Each row is a point on a landscape with many peaks, with its height.
From any point a climber steps to the highest of the 2 points nearest to it. It stops when none of these is higher. Distance is the straight distance between rows; heights are no part of it.
(735): [  6  -3   8  11 -10   6  -5  -5 -14  -2 -13  -6 -19 -10   4  -8   6   8
  20  -7   1 -13  -8  -4 -17]  height 550
(1719): [ -3   3 -36   3   2  -8 -33   9 -13  -1   8  16  -4  11 -15  -6 -18   4
  -2   2   5   4  25 -11  14]  height 368
(1739): [  4  11  18 -11  -8   3  -1   3  12 -10  -2  -6 -23   4 -16   3  -8 -11
  25 -19  10  -8 -13  -3 -18]  height 314
(1557): [ 22 -10 -20  -7 -14  -6 -30  11   2   5  -1   5  -2   4  -8   5  -7  -1
  -8   3   0 -13  22  -2 -15]  height 400
(959): [  8 -10 -14  -6   4   5 -36  -2  -6   3 -10 -35   7  -3  -8   8  -5  15
   4   1  10 -10  23   2  19]  height 336
(1941): [ -7   5  12   3  12  -9  17  -6  11  -7 -14  12  -4 -13   6   7   2  -1
 -11   4   3  12 -20   7  -8]  height 276
(168): [  5   5 -15  -5  -7  -8   0   5  18   3  10  32  -6   3 -15  -5 -15 -23
  -3   8  -4  23   2 -13 -21]  height 153
(397): [-37  -6  12  -6   5 -10  26  -5   8  -1   1   2  17 -23   5  27  14 -19
  29 -29  15  16   0  -5  18]  height 226
(570): [ 11 -12 -25   1  -2   1   6 -12  15  26  17   6  -8  10 -20 -13 -18  -5
  -6  18 -11  21  23 -26  -1]  height 333
(1723): [ 18   6   8  -8  -3   6  23 -16 -14 -21   2   4  -1  -3  -2   5  26  12
 -16  32  -5 -17 -20   7   3]  height 395
(941): [ -1 -20 -14  -5  10  12  -3   7  -6  17  14 -13 -12  -6  -6   6  -7  13
   6 -17  -4 -19  10 -19  20]  height 116
(2017): [-10   4 -20   5   0  -6 -27  -6  -7   0  -8   0 -14   3 -10   8  -7  18
  17 -15   7  -5  12   1   7]  height 382
(1536): [ 10   3  16  17 -14  -4 -16   1  24 -17 -17   1   5  -3   5   4  -5   4
   2  -1   6  13 -14  46 -19]  height 292
(569): [  3  -6  24   4   3   2  -3   9  33  11  -6  -7 -16   1 -16 -12 -26 -13
   6 -19  -6  19  -6 -10 -11]  height 258
(1306): [ -6  -5  11  20  -4  -2  12  -3 -11 -15 -19   8  -3 -26  31  -8  12  10
 -13   3  10 -13 -25   6 -15]  height 95
(679): [ 24   1  22 -12 -18   1  -9   8  30  -7  -6  -8  -2  14 -10  -1 -19  -4
 -14   4   8   1  -6  17 -24]  height 46
(737): [  0   5   3  17 -13  -6  15  -9   8 -13 -27   8   5 -20  19   0   7   6
 -14  -4   7 -22 -24   2 -34]  height 108
(908): [ 17  -2 -22   7 -10   6 -32  15 -24   3  17  12  15   6  -2 -28  -7   4
 -16  23 -17   4  24 -10   1]  height 331
(362): [ -8  17 -13   2   1   4 -16   5 -34  -4  15  20 -15   6  -1 -16   2  11
  15   8  -9  -7   1  -9   2]  height 518
(293): [  8  -3   0   5 -19 -17   1  -3  28   0  -8  14 -22 -11   7  18  -6  -1
  -2 -16  -2 -16   3   0 -34]  height 458
(884): [ 24   0  -1   3 -11   8 -11  16   9   5   7   5  32  13   9 -34 -15  -1
 -40  22   9  17  -4   7 -15]  height 329
(983): [ 15   3  -5  19 -12   4 -33   5  17   6 -18  -3  11  -3  -1 -12 -14   7
  -4  -1 -18  13  11   9 -22]  height 403
(813): [-43   5  -2   7  20 -19  -4 -13  -1  -5  -5  -5   0 -17  20  16   6  -1
  20  -6   0  21  11   8  25]  height 177
(1952): [  5  14  16  18  -8   0  -8   1   6 -13 -15   9   1  -7   5 -12  -4   5
  -1   5   2  13 -20  29 -20]  height 316
(1383): [-13 -11 -13   2  15  12  23  11   1  24   9   6  -1   4  -3   2  -4 -14
  -2 -17 -14  -3   0 -23   4]  height 464
(1327): [-32  -2  -4   2  11   2  13  -8 -12  -1   1   6   7  -8 -16   3   7 -11
  34 -33   0   4  11 -25  40]  height 334
(722): [  6  -2  11  -7   4  -2  19 -11  -9  -8   5  12 -24  -3  -3   4  20   2
   8  10   0   3 -14   1   3]  height 489
(635): [-26 -18  29   7   0  13  30  -1  -6   9  -1 -10 -14   7   2  13   3  -4
  30 -37  12  -6 -16 -10   6]  height 477
(1147): [-31   5  -7   4  23 -18   3  -7  -7  -1   3  -5   2 -14  34   9   8   5
   4  11 -15  11  13   9  26]  height 162
(1966): [ 21  -1   2  -6   1   1 -21  12   5   1   3   4   5  14 -13 -17 -14 -10
  -9  17   2  20   5  12 -12]  height 294
(520): [ -2 -10 -27  13  -2   3 -17   1  12  28   2   6  -3   4 -15 -11 -29   2
  -2   1 -14  19  24 -25  -5]  height 352
(1257): [-31  15 -23   4  23  13  23  -1 -25   6  14 -19  13  13   0  12  11 -11
  10   6 -21 -13   4 -15  30]  height 83
(8): [ 22 -15   9  18 -27 -18  -5 -12   3 -18 -14  23 -23  -5   3  14  11   0
   7   2   1  -7   1  18 -29]  height 411
(1720): [  7  -6   2  -1   0 -10  13   3  28   5   0  30 -11  -4  -8  -3 -14  -9
 -22   7  -4  24  -6 -10 -15]  height 143
(1453): [-19   6  23  13   6   9  32 -18   6  -3 -26 -22  13 -14  10  24  13  -9
   5   1   5  -4 -20  -6 -10]  height 531
(325): [  4  -1  10 -15   1  -5  -3  -2  17  -2 -13 -23   7  -5   6  26  -3   6
  -2   4  20   2  -3  21  -8]  height 307
(1466): [ 19  -2  21  -8 -10   3  19 -17  -5 -15  -5   7 -18   1  -5   2  20  15
  -3  19   3  -7 -18   7  -9]  height 449
(1338): [-32  -7  12  10   9 -11   1  -7  -6  -1  -6  -5 -10 -19  11   9   6   0
  30 -18  13  18  -5   7  12]  height 191
(1154): [  3  -5 -15  16   2   4 -20   7  13  24 -13   0   8 -11   3 -12 -19   6
  -9  -1 -16  13  13  -7 -14]  height 374
(1914): [-16  -3  -4  11   6 -29 -16  -4 -11 -18   1  26 -17  -6  11   7  11  -6
  16  -3   7  17   9  28   7]  height 416
(1664): [ 15  15 -13   7 -17  13 -41  12 -18  -3  -3   7  10   6  -9 -23 -10   7
   7   1  -6  -4   8  -7 -19]  height 454
(391): [ 21 -12  18   4 -19  -7 -13  10 -14 -24  -9   3 -13  -3  13   2   7  -6
   6  -5  24 -26 -11  19 -24]  height 499
(581): [ -7   6  11   4  -1 -17   9  -8 -11 -22   1  24 -24  -6   2  -4  18 -11
  19   2   7  10 -14   7  -6]  height 457
(512): [  7  10   4  10   9  -3   6   1  19  -3 -14   3  12  -5  -1 -19 -12 -13
 -23  21  -7  27 -13   4 -15]  height 215
(2010): [ -1  18 -11  -4   4   2   0   7 -18  -5  11  27 -15   0 -17 -13   5 -15
  17   9 -12   0  -3 -26  -5]  height 494
(995): [-40 -11 -10   8  26   3  25   6  -4  21   0  -1  15  -3  15  26   2  -6
  -1 -24  -2   3   5  -5  18]  height 248
(1329): [-14 -14   7   2  -3  13  22  -3   3  29   2 -12 -15  17  -2  20  -7  17
   6 -27  -9 -20   0  -9   1]  height 419
(112): [-11  11 -22   2   5  -1 -14   9   6  13 -16 -18  18  -3  13   7  -6   5
   0 -14   6 -16   3   4 -15]  height 240
(1726): [ 11 -11   7 -11 -13  -7 -22 -14   7 -10  -5  -9 -31   7 -24  16  -1   2
  28 -16  12  -9  18   3   3]  height 430
(928): [  6 -13   0  -8   0  -5  25   1  39  20   1  -5  -1   6   0   4 -22  -5
 -38   1   5  -3   0 -15 -15]  height 115
(1967): [ 16 -17   1  -4  10  -1  20 -11  21   9  -3  -4   6  -3   2  -2   0   3
 -39  26  -4  16   0   2   4]  height 110
(339): [-19  -4 -23   6  11   7   0  -6 -24   8   9  -5 -11  -5  -5  13   1  15
  19 -21   2 -22   9 -19  34]  height 104
(1273): [ 18 -13  -4  -3  13  15  24  -2   6  12  14 -14   4  -7   3  -5   1  10
 -32  24 -14   4  -5  -1  13]  height 86
(1146): [-17   5 -14 -11  23   4  30  -2 -21   1  28  -7   4  -7   2  14  17 -10
   7   8 -12  -8  -3 -11  34]  height 69
(504): [ 26  -1   0  -6  -7   5  10  -3 -14 -10  23   9  11  11  11  -7  19  24
 -33  34 -16  -5  -3  23  19]  height 154
(389): [  8  21 -11  -7  -6  26   9   1  -7  20  10 -19  24  23  -5 -22   3  19
  -8  10  -9  -5  -7  -6   0]  height 221
(1099): [-14 -10  35  -6  -9  -5  25   8  20   1   2   0  -8  -8  -8   0  -4 -26
  22 -50   4 -11  -1 -23   1]  height 363
(1988): [ -1 -15  27 -15   5   8  13  -3  25  12  -5 -37  -4  -8  -2  24  -7  -7
   2 -11   6  -4   0 -13   3]  height 158
(696): [ -1  -1  -2 -13  -5  -9  17   3  40  11   6   1  -2   3 -23   3 -16 -32
   5 -22   1   9  13 -21  -6]  height 289
(1006): [ 24   8  -3 -15 -18  17   0   4 -13   2  28   2  18  22   9 -15  16  30
 -28  16  -4  -6  -5  15  10]  height 180
(1715): [-31   9   1   3  24   2  11  -3 -11   6   3   1   7   2 -11  -6   2 -21
  24 -15 -11  20   7 -17  36]  height 313
(766): [ -9  21 -23   9   1  19  -4   3 -17  21   9 -10  22  19  -2 -26  -7  17
  -8  11 -19   0   4 -15   6]  height 238
(1131): [  4  13 -11   9  -8   5 -19   4   9   8 -22 -19   7  -5   5   0 -10   2
  10 -22   0 -23   0  -4 -26]  height 222
(306): [ 12 -10   9  -4  -6  -5 -18   9 -25 -21  -4  -8   2  -7  11   5  13  -6
   8   4  24 -18  -2  24  -9]  height 471
(1195): [ 12  13  -4  13 -16 -11 -24   4  -3 -23 -12  -2  23   8   5  13   9  -8
   6   4  12  -4   0  51 -18]  height 245
(975): [ 15   7  31  -8  -9   9  -9  -2   3 -19 -13 -22 -16   3 -11   1  -1  -7
  24  -3  19  -4 -18  10 -18]  height 295
(1268): [  1   3 -12   4  -4 -15  -8   3   2  -6  -9  14  -2  -7  14  11   3   2
  -1  -2   6  -3   1  23 -19]  height 280
(1294): [  7  -7 -27  -5  -6 -11 -28   5  -7  -1   9  22 -10   3 -16   2  -4  -6
   4   0  -3  -1  24  -9  -3]  height 381
(425): [ 15   0  13  13 -14  11  -6  -2  -9   6   1  14   1  -4  15 -21   9  30
 -18  14 -22   5  -5   2  -9]  height 254
(1124): [  6  10   5   8  -6  -2  -9 -12 -13  -3   3  -5  18   6  28 -12  20  26
 -17  23 -24   5   8  22  14]  height 199
(1121): [-14 -14  -5 -15   8  -8  22   4  34  20  10  -4  10  13 -18   3 -20 -25
   4 -27  15  19  10 -12  10]  height 264
(2035): [-15   1  25  13  10  20  33  -7  -4  10 -17 -20  17  -9  18   7   8  11
 -14   4  -3 -10 -26  -4   2]  height 452
(785): [ -6   4  -3  -2  21  -3  15  12  -7   0   6  10   0  -8   9 -15   4 -12
 -16  16  -8   9  -8  -8  11]  height 401
(1204): [-15 -20  22 -14  12  14  32   6  25  15   2 -26  13   5  -7  26  -3 -26
   1 -23   6  -2   1 -22  10]  height 190
(1062): [-35  -9   3   9  26   9  15   4 -17  12   4 -10   9 -16  15  14   7  -7
  11 -14  -4   2   3 -13  30]  height 266
(1603): [  4  13   2   8   3   6   1  -2  -3  10  -2   1   9   1  12 -23   5  18
 -17  19 -22  12  -4   6   0]  height 230
(273): [  4   2  -5   9  -3   5 -12 -11 -27  -5  -7 -12  -9 -10   6  -8  19  13
  18   7 -10 -12   5   1   3]  height 597
(660): [ 14 -23   2  -4  11   5   3  -3 -20   3  25   5 -24 -16   1  -1  13  12
   4   4 -16   2   4   2  26]  height 51
(1644): [ 10  10  12   1 -17   5 -25  -8 -10 -16 -11 -12 -11  11 -13  -6   3   8
  32  -2   9  -2  -6  22 -16]  height 277
(2032): [-30  -1 -17   6  23  -4 -12  20  -3  10  -5  -3   8 -10   7   1 -15  -7
   6 -26  12   1   4  -4  13]  height 220
(607): [ -3  -8   4  -1  10   7  23  15  18  16   0   9  -4   1  -8  -5 -14 -21
 -10 -16  -4  -2  -8 -28  -8]  height 433
(1414): [  2  -4  -4 -10  -1   5  -9  -9  13  11   4 -11 -18  19 -42  -2 -19   0
  18 -17   3   3  16 -29  22]  height 349
(1695): [ 14  20   1 -10  -8   1 -26  11   5 -19 -10 -19  28  11  -3   3  -1  -8
   0   7  21   4  -5  34 -15]  height 246
(695): [  0  18 -10   7  13  -9   2  -8  18   2  -4  -3  13   7  -6 -14  -9 -20
 -11  24  -7  35   3   9  -5]  height 195
(40): [ 15   0   8  -7   6 -10  -9  -1 -16 -10  10  15  -6  14 -10  -7   9  -7
  -3  29  -6  17   7  17  13]  height 10
(1287): [-23   2 -41  16   7   5  -2   7  -8  25   5   9   7  15 -11  -2 -22   2
  -4 -13  -8  -6  17 -30   9]  height 390
(1166): [ 38  -4  22  -7 -20   0 -13   4  24 -17 -11   3  21  17 -14  -7 -12 -11
 -33  19  10   2  -7  21 -20]  height 60
(596): [  1   0  -7   3  19  18  26  -5 -11  15  25 -25   8  -1   8   3   4  17
 -13  19 -24   0  -7  -1  24]  height 61
(1868): [ 15   7   0   3 -13  -9 -23   3 -22 -11   7  32  -3  19 -10  -4   5  -7
   0  26 -18  11  14  12  -4]  height 2
(157): [-17   0  18  -4  14  11  18  14   7   5  -8 -13   5  -3   2  11  -8 -21
   8 -27  11  -8 -18 -14  -5]  height 556
(1082): [-17   7 -13   1  19  -3 -12   0 -21   0  16  -3  -7   6   8 -15  -5  12
   5  17 -20   6  13  -3  36]  height 469
(1733): [-10  -4 -18   8   4 -21 -30  -9 -13 -12  -4  14  -9  -4   0  11   4   3
  16  -5   6   4  23  17  11]  height 399
(729): [-32 -11  -4  17  -9  -2  12 -13  -2  11  -8   8 -10   3 -10  15  -3   1
  37 -52  -2 -12  10 -20  15]  height 338
(1058): [  2 -13 -12 -15  14  -2 -15  17 -14  -1  20 -12   7   8   6   0  -2   4
 -13  17   9   7  13  18  27]  height 384
(1752): [  9  18  -2   2 -14  -2   8  -2  12 -12 -20  13  18  -8   9  -5   2   4
 -26   8   2 -18 -22   2 -32]  height 125
(15): [ 23 -13  14  -4  -3 -11  -3 -16   9 -21 -15   0 -14 -17  -5  13  18 -22
  13   3   1  -5   4   0 -14]  height 394
(682): [ 15   0   5 -13  -9  -8  12  -5  37   7   6   2 -17  10 -27   1 -16 -22
   0  -2  -5  10   5 -19 -15]  height 312
(1755): [  7   2   8 -24  16  -8   3  -1 -14 -18  21   6  -9   3  -8  -1  16 -14
   4  24   2  15   2   6  24]  height 20
(1920): [-44  -3 -10   8  19  -4  15   8   1  15  -4   9  11   0   5  16  -6  -8
  13 -39   6  11   2  -1  15]  height 235
(469): [  0 -25   7 -11   7   8  -1   1  15  22   6 -33 -12  -5  -6  17 -11   7
   1 -18  -1 -14  14 -17  15]  height 132
(107): [-16  -6 -45   7  15  -2   3  10  -2  24  17  10   7   3   2 -14 -16  -6
 -12   2  -6   5  19 -23  10]  height 408
(553): [ 33  -1  34  13 -37   5 -18   3  -2 -22 -10  21  16   7   0 -16   4   5
 -19   5   2 -11 -18  16 -24]  height 14
(1674): [ 14  -3  -1   2 -16  -5 -12  -6   4   5 -14  -2   9  -2  19   8  10  26
 -14   0   1  -9   6  27 -17]  height 308
(511): [  3   3 -15  -1  15 -20  -4  -3  12  -6   2   8   7   2   2  -4   1 -21
 -14  25  -1  28  17  10   0]  height 178
(427): [ 26  -1  12  15 -23  -7 -23   7  19 -16 -13   5  14   7  -3  16  -4  -7
  -2   0   7  -1  -6  53 -21]  height 268
(313): [ 29   6  32  -6 -23  12  -8   3  -7 -14  -2   8   1  15  -4 -16   4  15
  -8   6   8  -4 -22  18 -16]  height 25
(1754): [ -3  -7 -30  -9  14   0 -10   0  -7  10  22 -17   9  20  -2 -17 -13   7
 -15  26   7  11  22   5  26]  height 415
(1479): [  7  10 -20   3 -11  15  -3  -1  -7  21   4   4   0   7 -10  -6  -6   7
  -4   7 -21 -11   3 -23 -19]  height 269
(455): [ 17  23  -3   5 -15  -1  -6  -3   6 -10 -10  10  30   4  10 -16   9   4
 -27  18  -6   3  -7  11 -20]  height 103
(763): [ 19  11   9 -13 -12  26   5   5 -11  11  15 -16  10  16   3 -18  10  30
 -15  12  -7  -6 -17   4   5]  height 200
(1227): [ -1   5 -26   6   2   2 -32  -7 -15  -1 -11 -16  -4   3  -6   6  -5  29
   8  -4   8 -13  22  -2  23]  height 364
(1600): [ -2  -4   3 -10  12   9  28  -6  -6   6   6 -16   0 -15  11  21  16   5
  -2   7   0 -14 -11  -6   8]  height 296
(1470): [-20  -5  14 -14   6 -16  31 -11   8 -15   4  13  -3 -21   8  23  19 -11
  15 -12  22  12 -11   0  10]  height 250
(170): [  5 -25   7 -12   6   2  34  -1  34  27   7 -12  -6   7  -4   8 -15  -7
 -25  -7  -1   1   3 -18   6]  height 101
(1635): [  3  11 -37   2  -8  11  -5  -3  -6  24  12   0  13  21  -9 -19 -13   9
  -9  19 -12   2  16 -22  -8]  height 253
(732): [-23   2  28   7   6   9  12   4  -5  -1  -8 -11  -9  -3   0   0  -5 -12
  34 -29  20   2 -24  -4  -4]  height 509
(1418): [ 17   7  12 -19  -4  15  12   1   4   0  -2 -14  11   9   1  -7   2  15
 -21  15   8  -6 -18   6  -3]  height 176
(1344): [  1  13  17  13   9  -3  14  -8  11 -12 -20   7   8 -10   0 -16   1   2
 -26  24 -11  17 -24   4  -7]  height 243
(1033): [ 32  -9   7  10 -19   8 -32  14 -25  -1   9  18  20   7   4 -23   5   2
 -19  21 -19   4  14   6  -5]  height 311
(638): [ 14  -2  10 -17  -3  -8  11  -4  13 -16  -3   8 -17 -16  -9   8  14 -28
  10  -9   5 -20  -5 -20 -12]  height 435
(1895): [ 27   6  27  -9 -31   5  -6  -1  18 -12  -2  -4  -5  17   0   0  -5  17
  -7  -5  11 -14 -16  23 -27]  height 35
(796): [ -8   3   9 -13   8   1 -12  -7 -13  -5   4 -16 -12   3  -8   9   5   7
  25   2  16   6   1   9  16]  height 255
(337): [ 11  -7  -5 -16  -6  -6  -8  -9  25  10  11   3 -18  17 -37   0 -18  -9
  13  -9   0  13  19 -20   5]  height 332
(1416): [ 16 -11   1  -7  -1  -1  18   0  27   7   1   8   3   2  -4  -9 -15   0
 -41  20   2   4  -6 -11 -12]  height 129
(872): [  3   2   3  12 -26  -8  -2   2  -9 -21 -10  -2 -19  -5  14  -2   3   5
  17 -11  24 -14 -22  21 -34]  height 527
(370): [ -9  11 -10 -13  23  -2  23   0 -13 -15  22  -9   7 -14  18  10  17 -12
  -9  27 -12  -4  -7  -3  26]  height 53
(829): [-14  10  10  -3  22 -11   4  10 -13 -16   2   4   2 -11  24 -11   6  -7
  -8  17  -2   8 -10  10  14]  height 369
(670): [-12   1  -1 -16  18   1   1 -13  -6   4  10 -19  -6   9 -19  13   1   6
  16   9   3  22   9   0  34]  height 274
(217): [-26  17  -8  14   0   2  -7  -8  -6  -3 -19 -20   3  -8   9   9  -2   4
  29 -15  14  -2  -7  15 -10]  height 608
(500): [  6  -9  -2 -11 -22  -8 -10  -3  15   5  12  26 -31   0 -15  10  -7  -2
  13 -15 -10  -8  16 -23 -16]  height 463
(1893): [-23  -3 -17   4   0  -3   7  -6  -2   6  -4  14   4  -5 -21   6   2 -13
  30 -44  -2  -7  18 -32  24]  height 357
(1760): [ 29 -13   6  -6  -3  -1 -18   6   1   1  -2 -15  27  11   1   2   7   1
 -23  23   6   6  18  28   8]  height 306
(1348): [-27  15 -23   7  19   6   4  -5 -29   3   6 -13   2   1   2   5   3   4
  16   1 -11 -18   7 -16  31]  height 93
(1718): [ -4   4  30  -4 -13   0  20  -3  18   1   1   6 -21   2 -22   0  -3 -20
  30 -36   0  -8  -8 -22 -11]  height 335
(710): [  7  16 -10   0 -16  12 -11  -8  -3   9  -3   7 -16  12 -25  -5  -8   5
  19  -1 -16 -10   5 -22 -21]  height 285
(147): [ -4   7  29  13  -2  10  16 -14   1  -3 -23 -15  13 -10  19  -8  14  24
 -10   9  -1   3 -24   9  -3]  height 391
(1364): [ -8  -8 -19   3  24   3  16  16  -2  17  16   7  10  -5   6 -18  -7 -20
 -16   6  -7   5   1 -22   9]  height 431
(1122): [-24  10 -14  -2  16   1 -14  19 -19   2   1  -5   5  -1  11  -4  -8   6
  10 -11  14  -7  -2   3  11]  height 209
(281): [ -9 -16  22  -2  -8   6  25  -6   3  17   1 -17 -28   0   6  15  -1  11
  15 -29   7 -26  -8 -12  -2]  height 444
(158): [ -5   7   7  10  -1   4  -1   6  -6   1  -8  17 -13  -7   2  -8  -4   2
  10 -11  -1   0 -16  -5 -20]  height 519
(1191): [ 16 -21   3  -1   7   6   6   5 -21  -8  12  -2 -11 -23  16   1  19  11
 -10  13  -5 -16  -5   4  13]  height 67
(1973): [ 23  -4   2  15 -14 -14 -16 -13  -5 -21 -16   8 -11  -7  -3  11  18 -12
  18   4   1  -8   9  20 -25]  height 389
(1375): [ -3 -18  28  -4   4  -1  18   7  25   4  -5   6 -12 -18  -3  -3  -7 -23
  -5 -28  -2  -7  -8 -27  -3]  height 398
(1841): [ 23  -2 -11  13 -22   8 -49   8  -2   6  -9  -1  19   4  -6 -19 -13   7
  -7   2 -11   3  23   1 -16]  height 432
(6): [ 13  -6   3 -14   6  10  34 -15  -3  -9   6  -9  -3 -14   1  17  19   7
 -18  22  -5 -17 -18  -5   7]  height 339
(856): [-42  -1   1   3   8  -9   4  -5   2  -3  -1  -9  10 -18   4  27   4 -10
  40 -34  27  11   1  -2  13]  height 207
(1907): [-14  20  -1   3  10 -19  16  -9   9 -19 -13  12   9 -14  12  12  10  -8
 -13  16   6   8 -16  21  -8]  height 305
(807): [-30 -12  12   7  29   7  19   3 -12   7  10  -2   6 -19   5  -2   8 -14
  15 -15 -14  20   2 -17  44]  height 288
(1697): [-18  -2 -27   9   3   1  -4   2  -1  15   3  16  -1   4 -21   1 -13  -4
  13 -31  -3  -7  17 -37  20]  height 375
(265): [  9  10   8 -16   2  -2  -9   0  14 -13 -10 -25  18   5  -8  16  -1 -10
  -2  15  21  13  -2  28  -8]  height 273
(846): [ 10   9   5  -5  -9   8   7  14 -10 -11   7  21  18   0  17 -20   3  14
 -39  17   4 -12 -25   5  -7]  height 380
(923): [  1   0 -12  -4  -5   2 -23  -2   4   9   0  -5 -18  17 -27   2 -19  19
  13 -16   5 -10  15 -16  12]  height 366
(960): [-24   9  18   8  16  15  25   0  -1   0 -19 -23  18  -4  -4  19   5 -30
  20 -15   2  -1 -16 -13  -5]  height 627
(290): [ 14  -6   6  12 -23 -15   2  -7  16 -13 -13  34 -19 -14   8  12   0   5
 -13   1  -5 -12  -6   4 -37]  height 434
(1278): [ 13   7  -8 -10  -7   6  -1  19   1   4  12   6  28  15  16 -24  -5  11
 -43  13  13   0  -9  11  -6]  height 350
(1031): [ -2  -4   0  -2 -21 -14  11  -9  13   2   2  23 -32  -7   0  12   3  -1
  16 -25  -3 -15  -2 -16 -24]  height 482
(1034): [ 10   0  -2 -14  -3  -3   4  -1  -8 -10   7  25 -22 -13 -13  -6  16 -21
  16  -4  -3  -8  -4 -24 -11]  height 468
(683): [ 20   7  -4  -2 -13  10 -18  18 -16  -3   3  12   2  -4   3 -19   0  -2
  -5   8  -8 -15  -2 -11 -24]  height 480
(1549): [  4  21  25  15 -11  11  -3  -2  -1  -8 -17  -6  14   0  12 -24   6  15
  -2   1   1   7 -25  17 -19]  height 344
(1544): [-16   4 -30   0  18   1 -18   3 -18   5  18 -16   4  16  -2 -12 -14  17
  -6  16   0   6  18  -3  45]  height 440
(38): [-29 -16   1 -10   7  -3  17   8  30  18  -2 -12  20   6 -17  15 -18 -24
  11 -45   7  13  19 -19  23]  height 239
(251): [ -9  -4  -4   0  19  -9   4  -8  -9   1   9 -13   4 -17  28  12  13  13
 -12  24 -21   8  13  13  27]  height 146
(1256): [ 20 -13  -3 -11   7  -5  -6  10  -8  -1  15  -4  21  12  10 -10   2  -1
 -33  30   4  12  11  26  14]  height 346
(264): [ -3 -10   4   8   7  -3  15   1 -20 -10   0   5  -7 -31  30  -1  21   5
 -10   9   1 -16 -12   1   0]  height 82
(1769): [-11  18   6   2   9 -19   0   4  -3 -23  -3  17   7   1  22  -2   6  -3
 -16  22   1  14  -7  28   1]  height 337
(1157): [  2   1 -16 -11   8 -22   0   3  14  -4   8  25  -4  -3 -13   1   3 -24
  -1  -1   5  19   9  -3  -1]  height 163
(1526): [ 11  -1  15   0   1   4 -22  12  12   2  -3  -1 -14   4 -17 -12 -17  -5
   9  -7   0  22  -4   9 -11]  height 275
(1286): [-14  15  -4  12 -12  -1   8  -5  -2  -7 -18 -15  -5  -4  13   9   2  -2
  23 -18  17 -17 -22  10 -31]  height 563
(1129): [-13  -5   9   4   7 -25   8  -3  -4 -28  -1  29 -15 -20  19   4  14 -13
   4  -1  15  13 -10  18   0]  height 437
(1112): [-24 -23  13   1  13  19  23   8  17  20  -3 -19  15  18 -10  14 -11 -24
   3 -38  -1   5  10 -21  15]  height 213
(1617): [ -7  10   0  -1   4   0  -1  -9  -7   5  -2 -19  14  -7  27   5  17  24
  -7  19 -10   4   6  20  15]  height 172
(1052): [  7   4   5 -15  15   1   8   3 -23 -22  28  -8   0  -3  10   0  19  -1
  -8  35  -6  -2  -4  15  28]  height 34
(163): [  4  11   6  -1  -4  -1 -27 -10 -16 -15  -5 -14  -4  18 -17   3   4  12
  27   6  15   4   2  28   7]  height 265
(1454): [ 16 -14   4  -2 -24 -12 -27  -4  10  -5  -1  16 -30   4 -17  13  -6  -2
  18 -10  -3  -8  19   2 -15]  height 447
(1980): [ 31  -4  21  12 -18  10 -14   1 -14  -6   8  18  23   7  13 -26  17  18
 -32  22 -18   6  -2  12   5]  height 283
(130): [ 15  14  12 -10 -17   8  14 -12  12 -11 -18 -10  21   0   7  -1  11  15
 -24   7   8 -22 -21   3 -18]  height 148
(1497): [-18  -8  18   3  15 -14  -1   7 -26 -21   9   0  -9 -13  38  -1  10   1
   3  14   6   8  -4  21  23]  height 342
(1212): [  9   4  10 -13   4   4  11  15 -13 -16   7  22  -5  -3   3 -11   4  -1
 -17  13   9 -14 -23  -1 -10]  height 414
(540): [ 34  15  16   7 -17   1 -10  -5  12 -17 -16   3  28  13 -12 -11   6  -7
 -21  22  -2  15 -10  24 -19]  height 80
(186): [-17  18 -13   8   2   3 -15 -12 -21  -2 -16 -26   7  -4  11   2  10  15
  25  -2   5 -13   4   4   4]  height 664
(61): [  0  -3 -13 -10  16  -1   2 -13   4  10   5  -7  -7   8 -21   3   1  -1
   7   9  -7  21  15  -7  17]  height 297
(218): [ 15   0  -9  -1 -11   6 -11  11   6  14  11   7   9  14  -5 -24 -20   2
 -19  21  -2  21   7  -1 -16]  height 309
(202): [-12   7 -25   4  -3  -8   3  12  14  13  -8  10   8  -3  16  14 -11   6
 -11 -14   6 -10  -5  10 -27]  height 261
(343): [-24  15 -10   9   5  -7 -18  -4 -33  -9   9   7 -18   6  13 -13   2  18
  20   5  -7  -4   8   5  22]  height 498
(799): [  6   9 -33   2  -3   0 -31   0 -25  -2  19   6   6  15  -9 -19  -9  10
  -6  25 -12  -2  28  -5  21]  height 351
(1404): [ 15 -13  -8  -3   3  -5 -29   0  -6   1  -9 -23  18  -2   7  13   9   7
  -6  10   3  -3  25  17   8]  height 304
(719): [ 16 -11   9 -12  -4  -7  -1   0  22   3 -13  -8  -1  -2   8  18  -2  15
 -21   2   6  -8   0  17 -14]  height 343
(1185): [ 30  -6   8 -13  -7  13   1  18  -7 -10  14  16 -10   0  -5 -16  -4  -5
 -17  15  -3 -15 -13 -15 -11]  height 445
(1624): [-18   4 -10   9   9   4   9   8 -10  17   2  15  -7   4   0  -5  -5   2
   6 -10 -11   2  -3 -14  -2]  height 492
(1391): [-28 -21  -4   5 -11  -2  14  -7  -5  11   1  -4 -17  -4   6  18   5   6
  31 -49  14 -28   6 -19   8]  height 325
(634): [ -2  18   2  -3 -12   6  -9  -6  13   3  -5  -6 -18  13 -26   2 -14  -9
  30 -22  -2 -11  -3 -15 -16]  height 299
(1316): [ -7   2 -34   0   7  -2   4 -16   8  18  13   0  -6  20 -30  -3 -12  -4
   7   7  -5  17  23 -25  19]  height 317
(1341): [-16 -13   8  -7   6  -3  30  -8   1   2   1   2 -10 -18  12  23  14  -1
  11 -12  15  -7 -12  -9   5]  height 267
(1054): [ 16 -11  -8 -14  -9  -3  -7   8  17  12  -2  -6  -5   4   1  10 -10   8
 -16  -2   2 -16  11   2 -16]  height 373

Where does a climber stop that starts at each point below?
(995) => (1364)
(1720) => (1364)
(1195) => (960)
(1760) => (362)
(1895) => (1739)
(553) => (1739)
(1099) => (186)
(170) => (186)
(796) => (683)
(1526) => (683)
(1124) => (1557)
(1191) => (1739)
(1006) => (1739)
(1147) => (722)

Call two points neighbours if one is among the 2 nearest of the other. Go from one point of each pair to the other, from neighbour to neighbour, staying as high as possible. Name the lowest point that can't be avoided.
(683) / (362) => (569)
(960) / (1364) => (1391)
(2017) / (362) => (923)
(362) / (1031) => (1973)
(1557) / (1364) => (1195)

For each start below, name every point that the climber comes to, in order.
(1718) => (1099) (1375) (607) (1383) (1624) (158) (735) (273) (186)
(251) => (1617) (1124) (1603) (425) (1980) (1033) (908) (799) (1719) (1294) (1557)
(1920) => (995) (1062) (807) (1715) (1327) (1893) (1697) (1287) (107) (1364)
